Points, in no order, along strands that fork, close into loops and pass close to each other.
Points whose rows are less than 39.4 apart are linked; no others are. Some points are linked to none.
Z601: -9 15 3 -7 2 -10 -1 5 -11 3 -4 7 6 0 19 2 -20 -7 2 -19 0 18 -3 -13 -21
 -6 -16 -4
Z102: -3 -13 2 -4 -14 20 11 -5 11 2 -3 -1 -4 2 10 -10 -6 -4 13 5 6 -15 4 -10 5
 1 8 8
Z832: 11 7 -4 13 -15 5 -12 15 5 4 16 -16 0 -10 -15 -7 -3 7 -6 -9 13 -21 -4 -1
 3 1 34 4
Z118: 12 -6 2 -10 -7 -10 -22 3 -3 -12 -9 -5 14 -12 6 9 -18 2 9 -30 -4 -3 9 -9
 -7 5 -17 -4
Z11: -13 -10 14 13 -13 12 3 -7 6 3 -7 11 -8 -4 17 -11 -2 2 12 12 1 -8 14 8 1
 -1 21 -4
Z123: 8 6 -2 -5 -14 -18 -10 12 9 13 -1 9 0 -25 4 4 -19 -9 -3 -28 -11 17 -10 -2
 -25 -5 -1 -10
Z131: 1 0 -3 7 23 19 -1 -10 -1 -8 1 -4 1 0 -21 1 43 3 -20 15 1 -9 -20 -7 -10 7
 12 0
Z276: 7 10 -3 -3 -2 -8 -5 9 -2 6 9 -9 1 -20 -10 7 -23 2 -2 -17 -1 -17 -20 -7 2
 -7 -3 -6
Z823: -7 6 -1 -8 -5 -25 -5 11 0 13 -4 4 11 -8 20 8 -20 -11 5 -28 3 13 6 -6 -26
 -7 -25 -2
Z154: 2 16 -5 -11 15 -2 0 -1 -15 -3 3 -3 -1 8 -1 7 -12 0 -7 -8 -4 8 -15 -13 4
 1 -22 -2
Z877: 3 7 6 -1 3 -1 10 -7 -10 -10 -11 0 -4 7 23 8 -18 -1 16 7 19 -13 -2 -9 5
 -3 -6 -8
Z615: -9 -17 1 -4 9 13 12 -4 6 0 -7 7 -2 7 6 -10 9 -5 5 18 -14 12 2 10 7 -7 8
 -1
Z532: 29 12 -9 0 -8 -4 -18 18 -8 11 9 -13 -9 -20 -21 17 -15 15 0 -19 -10 -17
 -16 1 -10 -7 14 -17
Z398: -15 -4 -3 4 -2 20 17 -3 1 3 -6 16 -17 4 -7 -24 7 6 -9 20 -16 8 16 4 2 -1
 -7 12
Z198: 12 -17 10 0 7 2 -4 -2 1 -25 -19 -15 10 0 18 1 -14 3 12 -19 14 6 14 -1 -1
 8 -8 2
Z874: -11 7 -3 11 11 17 4 -5 -13 -2 7 6 -13 2 -16 -8 20 9 -11 9 -8 -6 -4 -8 9
 8 4 2
Z964: -7 -2 9 -6 -24 -10 -8 -1 20 7 10 23 5 -7 -10 -11 10 -4 -5 12 -3 7 5 11
 13 0 11 5
Z364: 11 12 10 12 -19 -3 -16 8 9 -1 20 2 6 -9 -16 -13 -2 7 -8 -4 8 -9 -1 0 4 1
 32 11
Z878: -2 10 -2 11 2 4 7 -2 -10 -9 3 -3 -8 13 5 16 14 5 10 12 3 -27 5 1 12 8 7
 -16
Z222: 4 -24 6 -1 19 8 3 -16 3 -10 3 -4 6 9 -3 -5 31 -5 -1 15 -10 13 8 11 -1 -2
 3 12
Z768: 6 27 -7 -2 -15 -22 -1 9 0 17 3 12 -13 -15 -1 15 -13 1 8 -1 7 -19 -25 1 6
 -9 7 -19
Z606: -2 -19 5 -8 3 12 9 -6 10 5 2 -1 4 9 2 -18 4 -10 6 15 -7 22 5 10 -3 -13
 14 12
Z839: -12 -10 -5 -5 9 3 7 -13 9 -4 6 5 0 -1 -11 2 27 1 -11 11 -15 0 3 4 13 -2
 -13 1
Z865: 21 30 -12 -4 -19 -26 -9 15 -6 19 5 -3 -13 -12 -6 27 -15 2 9 2 12 -27 -23
 2 -1 -14 10 -22
Z738: -9 -17 -16 -3 24 13 19 -15 -5 6 -15 8 -22 8 -9 -12 26 5 -13 24 -21 4 16
 17 -3 -5 -23 5
Z611: -5 14 -16 -1 4 12 18 1 -5 0 -1 -3 -14 8 -8 7 0 8 0 12 -1 -18 -12 -8 23
 -1 2 -17
Z579: -16 -10 -2 -2 12 2 17 -1 -3 -4 -6 7 -5 7 4 -1 10 -3 4 12 -12 11 6 7 10
 -2 -5 -10
Z283: 17 -9 13 -5 3 0 -4 -5 9 2 4 -4 22 9 -3 -23 -16 -3 -11 1 12 31 27 2 -20
 -3 10 19
Z753: 4 15 -1 6 -9 6 -10 5 -6 -1 10 -1 1 3 -7 2 7 6 -1 -15 -3 -7 0 -15 -2 12
 20 -6
Z9: 0 27 -3 -9 -2 -13 -1 -1 -17 13 4 20 -2 3 1 12 -8 4 3 -10 -18 10 -5 -4
 -10 -12 -24 -5
Z657: 6 -2 -6 3 -2 -3 -1 8 -4 -12 -7 -22 -1 10 10 25 -3 1 21 4 21 -23 2 1 10 0
 12 -15
Z597: 2 19 -2 -17 14 -8 5 -5 -22 -5 -4 9 0 15 4 10 -9 -2 3 -1 5 8 -10 -10 5 -6
 -36 9
Z777: -11 -5 -4 1 20 -5 11 -1 -13 -1 -9 -9 -5 15 17 -1 -15 -10 -1 -1 3 24 0 7
 -10 -2 -25 12
Z661: -5 18 -15 8 -10 5 -2 21 -4 5 12 -11 -5 4 -6 12 21 7 8 6 8 -24 1 -4 9 -1
 31 -15
Z39: -4 3 2 3 -7 2 15 -3 -5 -1 -12 -2 -10 3 23 6 -12 -1 22 11 19 -28 7 0 4 -1
 11 -16
Z841: -5 11 -5 -6 23 1 17 -11 -13 -4 -14 3 -8 19 3 10 4 6 0 14 -3 8 -9 -1 12 0
 -16 -11
Z277: -9 -14 7 -4 -10 7 8 -3 16 0 3 2 5 0 14 -16 -9 -8 5 4 0 11 7 -3 -4 -4 -8
 21
Z18: 9 -27 13 -2 -4 5 -5 -1 15 -6 -9 -4 16 -8 15 -8 -12 -3 11 2 17 1 8 1 -7
 -4 21 0
Z270: -4 14 -5 -2 -1 -9 3 5 -10 -3 6 -1 1 -11 0 3 -22 2 4 -6 4 -18 -19 -8 4 -6
 -3 -5
Z64: 10 16 1 -2 -6 2 -11 4 -10 -3 2 -2 5 0 1 12 -9 5 6 -18 -4 -11 -5 -15 -1 9
 0 -13
Z883: -31 -5 -2 2 -8 -5 15 7 5 6 -7 12 -6 0 11 -14 -3 -5 -6 8 -9 7 12 4 -4 -7
 -24 9
Z927: 11 -23 22 8 5 27 -11 -23 -10 1 -8 -6 -2 13 5 -18 2 2 6 8 -2 6 20 12 -15
 -2 9 20
Z849: 12 -4 -10 -9 13 -5 -9 -3 7 4 10 -13 15 0 -19 3 10 -7 -24 -20 -18 22 0 4
 -7 5 -13 10
Z901: 5 -9 10 5 -24 -5 -17 -2 18 3 -4 -3 12 -15 7 -2 -18 -7 3 -14 16 -8 6 -5
 -5 15 14 -1
Z718: 8 -23 12 2 10 7 -2 -12 14 -13 6 -11 10 10 -9 2 17 -5 -3 9 -5 4 6 12 3 0
 8 11
Z728: -5 8 -7 -10 12 -13 -9 8 -22 4 -4 2 10 7 6 3 -16 -4 0 -24 -3 20 3 -12 -20
 -5 -29 8
Z483: -9 -7 -15 2 27 11 19 -22 -1 -2 -10 1 -17 3 -11 -3 34 7 -19 24 -12 4 -2 8
 -2 1 -17 -1
Z47: -9 0 1 1 2 -2 16 0 0 -7 -14 12 -8 8 12 4 8 1 7 20 -8 -2 9 4 15 2 -10 -20
Z179: -16 -7 15 13 -8 2 -2 -9 1 0 -5 8 -1 -1 17 -3 -3 1 8 2 3 2 11 7 0 5 4 -4
Z384: -1 9 -4 11 8 4 2 -2 -2 -8 4 -5 -4 8 -6 18 26 5 1 8 -5 -19 -7 1 10 7 9
 -17
Z37: -3 -14 11 5 -8 20 12 -13 6 16 -9 12 -9 1 7 -23 -3 -4 4 17 -12 4 11 16 -5
 -12 8 12
Z199: -15 -17 -9 -9 30 3 -1 -10 -15 -6 4 -4 -1 15 -3 -13 22 -4 -6 11 -6 23 7 6
 -7 0 -20 32
Z212: -8 1 -4 8 -27 -7 -3 6 21 12 1 12 -10 -25 -1 -8 -4 -9 3 4 16 -13 -21 1 2
 4 23 -1
Z405: 19 6 14 4 -3 3 -6 -6 14 -6 15 -7 10 4 -20 -17 -1 0 -18 8 1 15 4 4 -3 0
 12 20
Z456: 0 -3 -6 2 -26 -10 -12 11 15 11 3 -4 0 -19 -2 2 -7 -10 3 -3 18 -22 -14 -2
 6 12 19 -7
Z520: 5 -17 5 7 10 26 3 -5 -5 -3 -7 -11 -7 17 0 10 24 4 13 17 -4 -3 2 3 3 0 16
 -7
Z677: 1 14 -7 1 -17 -13 -8 0 -4 10 13 8 -8 -9 -8 13 4 5 4 -7 -13 -20 -13 -2 10
 2 2 -13
Z16: -11 8 -23 3 -15 4 11 17 12 11 -2 2 -17 -6 -14 2 10 11 -1 17 4 -25 -4 2
 25 -1 16 -18
Z992: 9 -2 10 0 -16 7 -7 8 23 1 6 0 12 -5 -3 -11 -7 -3 -5 -4 7 11 1 -4 -3 5 20
 7
Z558: -8 13 -20 1 -19 -13 -6 24 -1 12 4 -10 -8 2 -3 16 9 -1 10 3 14 -29 -6 -3
 10 -1 29 -15
Z816: 14 -13 5 4 7 7 -2 -2 -6 -17 -9 -21 0 10 12 16 6 8 25 -2 17 -15 10 5 6 2
 9 -12
Z778: 8 -2 6 -2 -14 -5 -12 5 23 5 7 -1 15 -7 -10 -7 -6 -6 -14 -13 -3 18 2 3 -2
 6 8 11
Z135: 18 33 -17 -1 -20 -24 -12 18 -13 23 7 4 -20 -8 -15 29 -3 9 15 -1 -1 -26
 -18 6 -5 -12 21 -18
Z749: -25 3 -6 4 -16 -4 15 5 6 6 -4 19 -7 -8 3 -14 -2 7 -9 8 -9 -3 9 1 10 1
 -22 2
Z514: 14 -20 7 10 10 12 -3 -6 -7 -21 -18 -18 6 7 11 7 -6 6 16 -11 17 -3 13 2
 -3 10 7 -4
Z704: 5 -8 -5 -7 -26 -11 -17 7 23 12 5 1 4 -17 -6 9 0 -7 6 -6 4 -6 -20 1 8 3
 14 -4
Z252: -7 -19 -4 -4 21 3 -3 -4 -11 -1 6 -9 7 15 -3 -15 10 -8 -9 1 -4 25 7 8 -8
 4 -3 20
Z994: 24 -4 22 8 -4 8 -8 -4 10 -7 6 -7 16 7 -15 -21 -13 10 -11 11 10 6 15 4 -7
 2 21 10
Z140: 14 -4 15 10 -6 19 -11 -10 4 -4 9 -8 6 9 -10 -15 1 10 3 15 13 -6 14 5 -5
 0 32 6
Z319: -2 -11 7 -6 5 -15 -3 7 0 -13 -15 -2 13 -13 24 -3 -22 -6 4 -25 16 8 8 -12
 -22 -6 -23 8
Z869: -7 6 -6 -2 3 6 10 -6 -10 -4 0 -1 -3 3 0 4 -4 -2 4 4 -1 -4 -8 -9 13 1 -18
 4
Z12: -1 18 -12 6 -15 9 -2 11 1 4 15 1 -7 -1 -9 2 19 9 1 -4 -2 -15 -3 -9 9 9
 25 -5
Z312: -1 -22 5 -4 -5 18 10 -8 15 -1 -8 -4 -3 -2 17 -10 -8 -10 14 6 6 3 5 -2 -8
 -6 2 15
Z767: 17 29 -15 5 -10 -13 -14 11 -4 16 16 6 -22 -11 -22 27 12 17 9 -4 -14 -24
 -21 10 4 -14 15 -18
Z132: -4 -14 5 4 1 19 10 1 8 4 -10 3 -10 7 -1 -3 14 5 9 21 -9 -7 3 8 12 -6 17
 -11
Z450: 5 -7 12 2 -19 7 0 -10 14 -1 4 10 -1 8 -5 -16 15 6 9 30 4 -16 21 16 7 -2
 24 3
Z191: 5 5 4 7 -8 8 4 0 24 6 10 20 1 -1 -15 -14 19 5 -6 23 -7 13 3 9 12 -5 25 3
Z171: 11 -5 -6 -9 13 -6 -11 2 3 5 16 -11 22 2 -23 -9 9 -9 -25 -14 -12 29 13 12
 -11 1 -8 19
Z186: -9 -2 10 -6 4 -8 5 -8 -4 -9 -13 12 6 1 34 6 -13 -6 15 -9 19 8 11 -8 -11
 -4 -10 -10
Z90: 7 39 -7 -4 5 -3 11 3 -21 5 -2 20 -4 12 -2 6 -1 11 -7 20 6 -19 0 -6 16 0
 -9 -16
Z588: -18 -4 -9 -9 33 -3 -1 -6 -19 -4 2 2 -7 6 -8 -5 16 1 -12 4 -9 19 -2 -1 -7
 -1 -20 13
Z121: 12 26 -10 -6 9 -3 1 0 -9 8 6 11 -8 0 -19 22 21 10 -4 -6 -21 -8 -17 -8 2
 -7 -9 -19
Z650: 1 1 0 0 8 -7 -1 12 -3 8 2 -7 9 -13 -1 -4 -20 -7 -16 -23 -5 23 -6 -1 -15
 0 -8 4
Z698: -11 -2 10 3 -8 -4 -5 -1 -1 -5 3 7 2 -3 11 6 -3 -2 5 -8 0 3 2 -3 5 7 3 -9
Z560: 8 1 3 -2 -9 -8 -8 2 -3 -14 -9 -11 9 -4 17 13 -15 1 15 -17 24 -17 2 -6 5
 9 -4 -9
Z846: 4 25 -4 -14 -6 -15 -3 2 -14 13 4 27 -9 -7 -3 13 -4 7 4 -4 -25 -1 -10 -3
 -3 -15 -14 -17
Z285: -21 9 -10 -7 8 -15 12 10 -5 10 5 12 2 -4 6 -2 -4 -7 -7 -8 -11 16 -4 2 1
 -14 -20 -1
Z568: 13 -6 3 -4 -3 -4 -14 2 -1 -16 -9 -11 13 -4 10 14 -10 -2 11 -22 7 -2 9 -8
 3 9 -6 -5
Z623: -21 10 -1 -1 -20 -14 3 6 7 7 -7 24 -8 -15 6 -2 -7 0 2 -1 -6 -11 1 -6 6 4
 -22 -8
Z681: 2 -10 3 -12 6 -9 -6 15 0 -7 -19 -14 16 -13 13 -7 -23 -3 -2 -30 9 11 12
 -15 -25 -3 -29 15
Z434: -10 -13 -11 -7 20 18 15 -13 -16 3 -18 3 -25 14 4 -9 10 2 3 22 -13 12 8
 11 2 -4 -28 9
Z831: 12 -14 4 -2 25 2 -2 -6 -15 -24 -12 -14 1 15 7 11 3 3 6 -5 6 13 -2 1 4 4
 -13 2
Z549: -1 12 -5 2 -13 -18 2 5 10 9 -3 6 -13 -17 7 7 -11 -7 9 2 21 -22 -25 -4 5
 -1 8 -20
Z266: 12 19 3 -9 -3 -8 3 -3 -10 -5 -5 2 1 13 15 15 -13 0 8 4 17 -20 -3 -9 13 4
 -8 -9
Z926: -1 -5 5 2 -19 -4 -15 2 3 -6 -6 -8 7 -13 14 3 -19 2 11 -16 24 -20 8 -6 -4
 11 12 -9
Z804: 10 -14 14 1 -17 5 -4 -4 23 5 -2 0 13 -4 7 -15 -7 -3 5 5 16 5 7 -2 -10 1
 29 -1
Z381: 8 17 -8 -2 -13 -4 -8 8 -5 2 3 -9 -4 -2 -1 20 -9 1 10 -9 9 -24 -9 -12 7 8
 9 -18
Z281: -13 16 -5 13 3 3 7 6 1 4 11 17 -12 -14 -12 -4 6 9 -12 -5 -15 0 -14 -3 10
 -2 -1 1
Z203: 13 -7 10 5 5 1 -6 8 8 -2 -8 -11 18 -8 -9 -19 -16 2 -24 -11 2 17 15 2 -8
 8 10 6
Z13: 12 26 3 -11 -3 -8 14 -3 -15 -2 -7 11 4 17 6 12 -8 4 6 22 16 -25 2 -2 18
 0 -13 -8
Z168: 19 14 -15 3 -11 -6 -19 12 -3 11 15 -8 -10 -16 -23 23 4 11 4 -14 -14 -22
 -18 4 0 -7 16 -12
Z503: -16 0 0 -3 20 -10 1 0 -17 -10 2 11 1 7 0 1 12 -3 -7 -1 -14 14 -2 -1 0 -2
 -19 2
Z587: 5 -5 6 5 18 19 1 -15 1 -5 1 -3 -1 5 -23 -9 42 7 -10 27 -2 -12 -2 1 -11 5
 18 7
Z117: -28 -9 -5 4 3 -10 23 6 7 7 -8 3 -6 1 24 -7 -11 -14 2 2 3 13 7 3 -13 -15
 -22 12
Z792: 5 7 8 -5 16 -7 1 -7 -19 -16 -12 4 -1 18 24 7 -12 3 12 -1 17 18 8 -7 -2 0
 -25 6
Z751: -1 -1 -5 1 -6 3 7 -5 4 -3 2 -14 -3 0 7 11 -8 -3 9 -1 8 -19 -7 -5 13 5 -4
 -1
Z868: 4 2 4 4 4 6 10 -4 -12 -9 -9 2 -11 19 10 12 10 4 15 17 2 -11 6 0 12 6 -3
 -20
Z703: -14 -8 5 6 -1 -1 -6 2 -6 -6 1 -4 8 7 4 -7 -6 -3 -5 -15 -4 16 12 -4 -8 5
 -21 24
Z526: 6 -4 13 18 2 7 -13 1 3 -6 2 -8 10 -3 -7 -8 -9 2 -14 -15 1 9 9 6 -6 11 15
 0
Z545: 7 11 -5 6 16 -3 -8 8 -14 0 2 -10 2 -4 -14 0 -16 3 -23 -24 -14 25 -9 -4
 -9 8 -9 2
Z654: 7 4 -2 15 6 16 -8 6 -8 -5 13 -17 4 2 -20 3 25 8 -9 5 8 -20 -1 -5 -2 8 30
 2
Z625: 4 11 8 13 -6 12 -5 5 2 -5 19 11 1 0 -18 -22 8 10 -8 9 0 -8 4 0 6 -1 29
 12
Z667: -16 -7 4 9 -17 4 12 -5 0 -1 -13 10 -13 -6 20 -4 -8 1 15 16 11 -26 14 10
 3 -3 11 -13
Z644: 4 2 -1 -9 -2 -9 -14 1 -6 1 7 3 5 -10 -11 13 -1 1 -1 -19 -22 2 -10 -2 1
 -4 -9 -6
Z477: 16 13 -7 -2 2 0 -12 13 -8 5 8 -11 -2 -15 -17 12 -18 12 -5 -23 -16 -9 -26
 -7 -4 -8 6 -8
Z363: 9 2 -4 12 15 13 -9 -2 0 -6 10 -17 6 3 -24 8 39 7 -14 8 7 -19 -14 -7 -6 5
 19 1
Z860: -18 3 -2 -1 13 -14 20 4 -5 0 -9 0 0 9 22 0 -13 -13 6 -4 7 19 1 1 -8 -8
 -28 10
Z96: -5 -6 -9 -3 21 14 20 -15 -13 -1 -17 0 -24 16 0 0 4 4 4 22 -9 6 -3 10 11
 -6 -18 -6
Z599: -8 5 -10 -1 7 -1 9 -5 6 -1 5 12 -3 -2 -12 9 26 3 -13 4 -16 -1 -6 -1 18 1
 -8 -12
Z310: -9 2 -7 3 -17 12 9 0 6 1 3 -6 -6 0 5 3 -4 0 10 6 5 -22 -7 -5 14 5 12 -3
Z998: -12 5 4 2 -17 -16 -9 6 11 6 11 22 6 -16 -7 -10 8 -4 -4 -6 -14 8 -3 4 6 0
 7 0
Z331: 13 -6 13 13 -12 21 -2 -10 1 9 8 1 -2 13 -8 -15 14 8 13 28 2 -16 18 14 -3
 -7 36 5
Z648: 12 -6 2 -10 -14 -12 -25 7 7 -1 -3 -6 15 -25 -3 7 -17 -2 1 -23 -4 -5 6 -1
 -6 9 -5 1
Z583: 0 -9 2 -7 -10 -11 -10 0 12 -1 10 3 16 -4 -1 0 4 -11 -1 -14 -11 17 5 2 -1
 5 -3 9
Z98: 1 20 -7 5 11 -6 6 -1 -2 2 2 7 -4 5 -13 23 29 10 -12 6 -11 -9 -16 -2 10
 -3 -5 -24
Z79: -1 8 0 -7 -16 -14 -10 12 10 12 8 14 -1 -20 1 4 -4 -7 0 -19 -14 13 -11 0
 -5 -4 5 -8
Z243: 9 -19 4 -4 10 10 -1 -2 -1 -16 -5 -19 8 4 -1 2 -3 0 4 -2 2 7 -1 -3 8 3 -1
 6
Z145: -2 -1 -13 -7 16 -1 -3 -7 -4 -2 10 -8 8 7 -12 4 12 -7 -15 -18 -14 21 -3
 -1 -3 4 -19 13
Z979: 3 -8 2 5 11 19 7 -13 -11 -12 -13 -6 -14 18 6 15 17 4 17 17 0 -4 2 2 4 7
 -1 -8
Z943: 9 -21 7 6 7 29 -6 -15 -15 -9 -8 -15 -5 10 7 -9 -4 7 12 3 3 -1 11 -1 -4 6
 11 14
Z652: -8 -22 5 8 16 5 7 -5 -8 -1 -12 -14 0 8 13 -10 -16 -9 0 -5 3 29 9 10 -15
 -1 -13 21
Z490: -4 3 -13 -7 16 -1 -2 -17 -4 2 10 5 -2 3 -18 14 26 3 -16 -15 -17 11 -13
 -6 -3 4 -24 2
Z567: 7 -13 1 -7 10 -3 0 4 6 7 2 -11 21 11 3 -22 -7 -12 -10 -7 3 36 24 7 -18 2
 5 20
Z664: -5 14 -1 15 -1 15 5 2 0 -1 13 11 -8 -5 -21 -16 22 14 -9 12 -8 -15 2 0 8
 1 17 8
Z596: 8 -2 -3 -6 28 1 5 -11 -10 -14 -6 -10 -6 21 2 18 11 -2 1 8 1 12 -10 -2 7
 4 -18 -4
Z25: 4 -20 11 5 -6 10 -5 -10 13 -6 4 -5 6 8 -3 -1 8 -1 4 14 0 -4 7 11 6 0 13
 5
Z76: -10 -11 -2 -6 0 -11 3 0 5 -3 7 -3 10 8 8 6 12 -13 2 -8 -9 18 12 4 2 6
 -16 5
Z879: 8 19 -15 -14 11 -7 1 -6 -5 12 9 7 -3 1 -17 20 12 5 -10 -15 -24 14 -15 -6
 -1 -2 -15 -8
Z743: -8 -7 -15 2 -8 6 13 3 8 4 1 -9 -15 2 -11 6 23 8 2 24 3 -34 4 7 24 -2 11
 -11
Z254: -14 -1 -5 8 -17 -5 8 7 18 9 -5 8 -16 -19 9 -7 -7 -7 3 11 18 -18 -14 -1 4
 -2 18 -15
Z921: -4 -9 0 -8 11 4 5 3 6 2 8 1 13 6 -1 -16 3 -10 -5 1 -7 27 1 2 -1 -3 9 10
Z57: -9 24 1 -1 -1 -14 7 4 -11 3 3 14 -7 -5 3 3 -12 6 -1 4 -4 -14 -13 -7 11
 -7 -15 -13
Z974: -9 -17 -4 -4 21 5 6 -18 1 -10 5 4 3 6 -8 -10 36 -5 -16 15 -10 5 2 10 -5
 0 -11 16
Z391: -1 -12 5 4 6 24 -4 -8 -13 -9 3 -14 -2 8 -1 -8 -4 7 6 2 8 -10 8 -6 0 9 16
 3
Z765: 1 16 -8 -1 -12 -12 -3 13 -3 5 -1 -14 -4 5 7 23 1 -5 16 8 21 -29 -5 -3 12
 1 13 -14
Z789: -15 -16 -5 -3 8 20 15 -11 -6 10 -7 6 -13 11 -1 -19 9 2 -3 17 -15 16 9 9
 0 -5 -15 19
Z455: -4 -15 -6 11 -11 13 6 -4 15 1 6 -11 -7 9 -12 10 24 5 4 20 -2 -24 -1 10
 17 1 15 -2
Z371: -8 0 8 0 3 -10 1 -6 -10 -9 -6 8 4 11 18 9 -7 0 9 -5 1 10 4 -6 -1 5 -17
 -1
Z68: 2 -12 8 -4 -22 -12 -17 5 15 0 -2 0 12 -16 5 2 -16 -7 2 -18 7 -2 1 -3 -4
 10 -6 1
Z282: -2 18 2 -12 -16 -26 -5 1 8 11 -4 21 -10 -20 19 9 -18 -10 7 -8 13 -8 -19
 -12 -18 -8 -17 -13
Z299: -3 -7 7 -9 -1 -16 -5 2 9 -12 -12 2 9 -13 27 3 -19 -9 14 -16 20 1 3 -10
 -13 -1 -14 -4
Z46: -3 27 -18 3 -8 1 20 11 7 12 0 7 -16 -6 -6 6 -3 7 -1 10 3 -21 -15 -6 23
 -3 6 -18
Z666: 0 -13 11 -4 -9 0 -1 -6 18 3 11 -2 16 -2 1 -22 -16 -9 -2 10 1 12 5 7 -4
 -10 -1 25
Z996: -11 21 -7 -11 4 -18 -3 9 -22 12 2 9 3 11 3 7 -10 -4 -4 -16 -18 20 -5 -6
 -18 -14 -34 7
Z997: 12 16 7 -12 18 -14 5 -3 -21 -12 -9 9 4 22 19 7 -9 -1 6 1 18 18 -2 -3 1
 -11 -33 13
Z51: -15 -3 1 10 -9 22 21 -3 6 10 -11 13 -16 -3 8 -19 -5 5 0 15 -9 -3 7 5 -3
 -3 -3 2
Z591: -23 1 -7 -3 8 -5 9 5 -4 4 4 16 -2 0 -2 -9 12 -4 -10 3 -17 17 5 4 6 -4 -9
 -3
Z445: 8 6 10 -12 -1 -25 -3 2 -1 -11 -8 2 9 -11 24 14 -20 -8 17 -11 16 -1 -6 -7
 -3 -8 -23 -8
Z43: -3 7 1 16 1 5 3 0 4 1 10 5 -4 -4 -4 -5 4 2 -13 -6 -10 14 -11 2 5 3 11 6
Z515: 9 -10 2 -2 5 2 -1 9 9 0 -11 -15 18 -10 -7 -8 -18 -6 -17 -19 0 15 4 -5
 -10 8 -2 1
Z544: -6 -17 -1 -9 -19 -10 -5 -2 21 0 -3 3 6 -9 5 3 2 -14 8 2 6 -3 -9 -1 15 3
 3 1
Z465: 1 7 0 12 18 5 -4 2 -9 -3 3 -6 -2 2 -12 -7 -1 3 -19 -12 -5 21 -8 -1 -5 9
 0 7
Z903: 6 -20 7 8 -12 5 -4 -1 17 0 5 -17 3 4 -5 8 7 -1 4 9 6 -14 -2 12 13 4 15 0
Z93: 13 -22 15 6 12 19 -7 -12 -5 1 -5 -9 2 12 -2 -17 -5 -2 -4 5 -1 21 19 9
 -14 8 5 18
Z470: 6 -2 14 3 -6 -3 1 -7 19 2 17 -2 12 2 -11 -19 -5 -5 -16 12 -2 22 7 14 -1
 -5 8 21
Z417: 6 -25 8 4 15 7 -2 -2 -5 -8 -9 -16 8 7 7 -10 -11 -4 -4 -9 7 27 15 6 -11 7
 0 9
Z185: 0 14 7 -11 -10 -24 -3 -1 0 6 -2 13 0 -9 15 10 -22 -12 8 -7 9 -12 -14 -9
 -5 -8 -24 -10
Z215: -9 31 -6 10 -5 -6 5 9 -9 5 6 21 -21 -12 -9 3 -6 11 -6 -3 -11 -15 -13 -3
 13 -4 -5 -11
Z870: 9 5 4 16 -4 5 -9 9 -1 0 0 -13 6 -12 -6 -2 -17 4 -14 -23 1 -2 2 -5 -5 17
 8 -5
Z156: -14 15 2 -8 4 -17 9 3 -6 2 -1 14 0 -2 8 4 -15 -3 -3 0 -6 3 -13 1 9 -12
 -23 -5
Z806: 5 -13 -13 -6 13 -3 -2 12 3 4 8 -13 22 3 -7 -13 -5 -12 -19 -13 -2 29 12 8
 -12 7 -6 23
Z153: 0 0 -2 -8 -9 -26 -11 13 9 16 -1 4 5 -24 11 2 -23 -14 -3 -29 -2 15 -1 0
 -35 -6 -14 -4
Z932: -3 -3 2 2 11 22 1 -6 -13 -10 8 -5 -3 7 -9 -12 10 7 -4 7 -3 -4 -2 -4 4 6
 10 7
Z629: -1 0 12 0 -24 0 -6 -8 16 2 11 17 2 1 -9 -20 6 4 4 20 8 -4 12 3 8 0 22 5
Z496: 0 -2 1 11 -6 9 -10 10 -8 -3 14 -14 -2 0 -12 -7 5 7 -5 5 8 -21 -2 -3 2 1
 35 3
Z345: 19 -27 15 -2 2 7 -5 4 17 -8 -15 -15 21 -3 4 -12 -17 -1 1 0 13 14 17 8 -9
 1 16 4
Z684: -4 -14 -6 -2 27 10 13 -25 1 -8 -2 3 -2 -1 -13 -1 45 -2 -16 21 -8 -2 -5 2
 -7 5 -8 8
Z141: -3 -15 -2 -5 13 -2 -6 10 -7 -7 -16 -13 13 1 14 -14 -19 -5 -3 -24 12 27
 22 -7 -22 3 -18 22

A piece is two or more points that can be reached from each other along the links. Count, over all rows, the pieces, the separate loops (a circle has one, a figure eight two, a Y none), the forks (points with three links) and the tips (points with one).
pieces => 5
loops => 4
forks => 12
tips => 14

How many points has the smallest loop of links through each point below? Write none if it is on no loop.
Z503 => 9
Z765 => 7
Z792 => none
Z832 => none
Z979 => 7
Z684 => none

Name the points in between on the shortest way along the links from the first point to the second, in order.
Z140 / Z102 => Z994 Z405 Z470 Z666 Z277 Z312
Z650 / Z878 => Z545 Z465 Z43 Z281 Z215 Z57 Z156 Z285 Z591 Z579 Z47 Z868
Z751 / Z179 => Z869 Z154 Z597 Z997 Z792 Z371 Z698
Z974 / Z841 => Z684 Z483 Z738 Z434 Z96
Z212 / Z281 => Z254 Z549 Z768 Z865 Z135 Z767 Z168 Z532 Z477 Z276 Z270 Z57 Z215
Z926 / Z657 => Z560 Z568 Z198 Z514 Z816
